Each scene shows the same named points in several views. A view is turned or mirrored, shifted and resized as a whole, has a little noise and may leave points out.
In the rows, 128 means zero.

Scene 1
View 1
voruv: [127 102 180 138 126 130 110 132  71 106 129 112 123 110 120 133 114 167
 164 153 132 120 101]
zop: [122 126 178 103 126 149 122 100  57  84 131 118 147 105 150 143 124 146
 155 148 143 117 112]
Padud: [116 145 115 108  98 108 140 141  92 116 181 145 142 102 132 146 109 127
 182 151 176 133 114]
ral: [134 102 189 164 143 136  95 113  79 137 144 109 121 117 127 145 113 146
 142 131 104 129  85]
Zef: [132 135 154 115 138 138 122 120  74  99 144 118 147 109 144 131 121 143
 146 153 142 110 113]
kif: [118 114 151 135 112 108 123 147  87 112 161 125 132 104 115 144 110 149
 179 139 149 138  97]
dano: [115 135 161 120 132 120 129 106  91 105 159 125 140 110 157 145 115 123
 146 121 144 147  95]
koles: [126 139 163 130 150 133 118 107  87 109 154 116 148 112 156 137 119 125
 134 128 129 131 100]
mavom: [120 119 157 117 114 115 130 127  80 110 143 131 116 111 136 132 104 155
 163 157 159 131  96]
nadi: [149 134 127 128 128 107 126 143  98 162 146 140  93 131 133 102  89 165
 138 198 157  98 100]
peg: [117 128 173 103 147 117 132 126  78  64 120 113 137 105 154 118 116 162
 147 148 154 130 104]
zubub: [130 176 115  94 121 144 137  82  87 135 189 147 156 115 175 151 121  90
 136 144 163 119 120]
lado: [145  93 195 159 129 153  89 110  61 142 126 111 114 122 116 144 114 163
 151 156 105 107  93]
posu: [122 129 164 108 139 115 131 123  80  89 125 121 125 112 153 118 110 159
 145 158 156 125 100]
Fud: [146 128 130 164 150 117 107 163 107 149 167 113 130 121 115 124 105 145
 145 156 120 108 100]
pino: [106 141 157  91  99 128 138  85  70  90 163 140 147 100 161 163 120 114
 169 125 167 148 107]
Liku: [111 133 141  97  83 119 139 100  75 119 167 154 126 107 147 156 107 127
 177 147 179 140 103]
View 2
dano: [134 115 130 155  95 136 139 148 121 115  96 101 137 122 118 152 165 124
 142 134 143 141 108]
Zef: [144 130  87 149  88 113 138 140  97  74 103  89 148 139 128 157 152 125
 137 137 147 112  94]
zop: [164 144  95 144  94 133 149 127  87  85  96  88 145 134 119 148 155 124
 138 134 148 113  83]
Padud: [107  78 131 182  92 116 162 140 129  64 137 107 164 124 127 112 139  92
 133 126 119 129  84]
Liku: [121  85 153 171 123 136 161 108 109  88 125 119 151 122 140 131 149 101
 125 115 125 131  82]
Fud: [115 113  97 151  85  74 112 199 120  54 130  74 159 150 130 144 141 136
 127 154 138 113 169]
peg: [147 141  78 161  79 105 162 125  84 107  92 106 125 117 112 133 172 145
 132 153 152 104  84]
kif: [134 119 132 164 101 114 150 158 101  76 137  88 154 125 113  99 154 118
 128 142 128 115 128]
lado: [176 162 127 114 135 113 113 152  61  72 115  64 147 162 144 163 151 154
 111 141 149  96 169]
ral: [163 150 136 122 120 123 112 173  87  95 108  69 140 147 124 159 161 151
 127 143 152 120 172]
nadi: [ 89  79  95 169 113  44 130 142  97  53 136 109 142 151 176 156 142 146
  94 150 132  94 144]
zubub: [108  66 119 158  92 140 122 131 159  82  92 106 163 142 152 204 136  90
 151 104 136 162  64]
mavom: [129 114 121 165 111 104 154 129  87  88 121 108 139 124 137 128 160 134
 117 141 134 107 112]
koles: [142 125 107 142  88 130 124 155 116 106  86  90 138 131 122 170 164 130
 148 135 154 137 114]
posu: [138 130  86 161  93  97 153 125  87 101  98 110 128 124 129 143 168 148
 123 150 149 104  98]
View 3
Padud: [176 175 116 132 153 171  97 118 132 122 105 109 119 113 139 138 149 120
 143 141 171 147  96]
peg: [148 133 110 165 118 149 127 136 163 128 111 110 125 133 122 168 106  86
 142 125 146 145  76]
dano: [164 134 114 132 127 154 137 110 167 122 104 127 125 114 122 142 125 120
 158 128 152 136  91]
voruv: [123 141 116 151 120 118 119 124 140 129  93 132 138 141 141 146 124 101
 138 134 130 131  84]
lado: [109 126 131 136 119  87 141 128 136 130  85 145 155 143 143 134 136 114
 140 125 112 121  92]
koles: [165 124 125 134 122 147 144 119 164 128 110 122 136 121 121 140 122 128
 158 113 140 132  87]
Zef: [156 138 131 145 129 139 132 135 143 134 109 109 132 131 130 152 130 110
 141 119 140 137  79]
Liku: [158 165 120 118 154 153 121 113 154 119  94 120 116 103 134 153 157 105
 150 152 179 154 102]
Fud: [156 148 108 144 129 132 101 139 111 118 115 124 161 148 142 114 130 139
 155 106 125 109 106]
pino: [170 143 134 120 145 164 148 101 179 131  99 118 104  91 121 161 146 117
 149 144 173 159  81]
kif: [146 158 104 144 131 146  98 111 136 123  94 133 131 129 142 134 133 116
 142 144 147 131  93]
zop: [147 133 136 148 120 137 137 123 154 139 103 115 125 127 129 158 128 106
 134 127 141 143  67]
posu: [147 137 109 153 127 140 126 141 156 122 109 110 132 132 125 161 116  87
 151 126 150 142  90]
ral: [129 124 119 132 113 109 140 112 150 126  92 152 153 133 136 127 125 131
 156 121 118 117  96]
zubub: [200 144 150 105 159 166 150 129 154 128 120  94 126  95 119 143 164 140
 162 109 172 148  98]
View 4
mavom: [164 101  93 131 113 139 138 136 145 139 170 132 133 125 123 103 133 115
 110  86 110 126 127]
voruv: [154 108  87 142 121 137 151 111 104 126 166 147 134 125 117  89 137 117
 108  93 125 129 125]
peg: [194 120  89 143 113 113 140 141 127 138 180 141 170 109 102 120 143 119
 112  97 121 124 107]
pino: [168  93 100 120 154 129 138 180 153 175 168 130 141  91 102 136 124 100
  96  97  95  95 136]
zop: [167 116  90 133 134 119 140 148 108 146 170 146 147 106 105 118 144 111
 106 110 125 114 137]
posu: [183 118  96 131 113 119 135 140 135 137 176 133 156 119 117 114 145 121
 112  94 116 135 116]
Fud: [152  91 100 128 103 152 144  90 137 118 152 133 154 137 141  84 144 150
 141 109 128 124 187]
Padud: [163  85  93 140 107 150 125 160 178 158 169 133 129 118 123 113 122 108
 127  92  98  89 172]
nadi: [150 105  98 112  81 147 121 106 161 117 160 117 130 160 163  86 155 144
 132  95 122 155 163]
kif: [160  83  92 146 118 155 151 123 144 138 162 142 134 119 116  92 118 116
 118  87 109 105 147]
koles: [167 103 107 110 147 126 152 129 124 145 157 131 171  99 114 118 145 136
 112 113 119 117 152]
Zef: [166 115  91 128 121 122 133 141 120 142 167 139 152 112 117 116 149 120
 118 110 125 118 152]
dano: [169  93 108 113 147 133 152 139 143 155 161 128 164  99 111 121 129 129
 109  98 108 108 142]
Liku: [154  89  99 120 133 145 132 172 171 168 170 123 116 114 121 120 124 100
 102  84  91 107 143]
ral: [139  95 107 113 153 142 172  94  94 123 148 137 145 116 123  86 135 138
 102 105 126 131 142]
View 5
peg: [100 134 127  85 167 167 169 156 142 101 105 153  97 160 203 135 101 115
 153 125 126  89  73]
kif: [106 132 113 114 172 176 118 135 110 115 113 132 114 151 151 103  76 105
 159 155 126 129 140]
Fud: [119 130 133  83 153 177  88 151 101 126 153 155 136 115 134 115 107 144
 126 167  92 167 118]
voruv: [112  89 133 101 151 141 130 143 118 121 104 119 116 156 181 120  76 120
 150 142 113 137  96]
Padud: [ 90 200  82 141 179 179 121 141  98 120 122 150 114 153 140 106 107  82
 167 138 131 112 141]
mavom: [ 82 141 114 117 158 153 145 161 109 109 116 129 107 156 161 130  81 112
 161 131 128 124 110]
Liku: [ 71 189  76 153 167 145 149 155 111 122  92 124  99 156 142 118  94  83
 161 116 143 115 141]
dano: [ 90 158 110  96 178 164 162 157 152 117  86 143  93 127 151 112 109 110
 123 131 130 121 134]
pino: [ 80 186  78 133 182 149 175 145 150 126  56 133  81 147 162 106 114  77
 142 112 145  99 138]
posu: [ 90 138 124  95 156 156 161 167 128 104 117 145 101 152 184 142  98 120
 151 122 122 106  81]
lado: [116  60 139  91 126 108 122 145 125 144  86 101 123 129 169 123  77 132
 118 142  93 180 101]
nadi: [ 76 156 119 114 121 138 112 187  70 116 177 144 140 138 130 161  98 147
 156 134  98 160  94]
zop: [115 131 109 104 162 142 154 141 139 134  81 135 104 151 198 115 117 100
 133 126 114 114  84]
koles: [102 149 120  78 164 159 155 158 156 125  87 151  99 116 160 116 126 117
 108 130 110 130 116]
zubub: [ 80 238  63 127 161 143 152 164 137 151  88 163 104 106 136 115 176  91
 106 107 115 133 124]

Which points are out of place in each view (at most two, in the order of its rows)? Write - if all are in place.
view 1: zop
view 2: -
view 3: pino
view 4: nadi
view 5: -
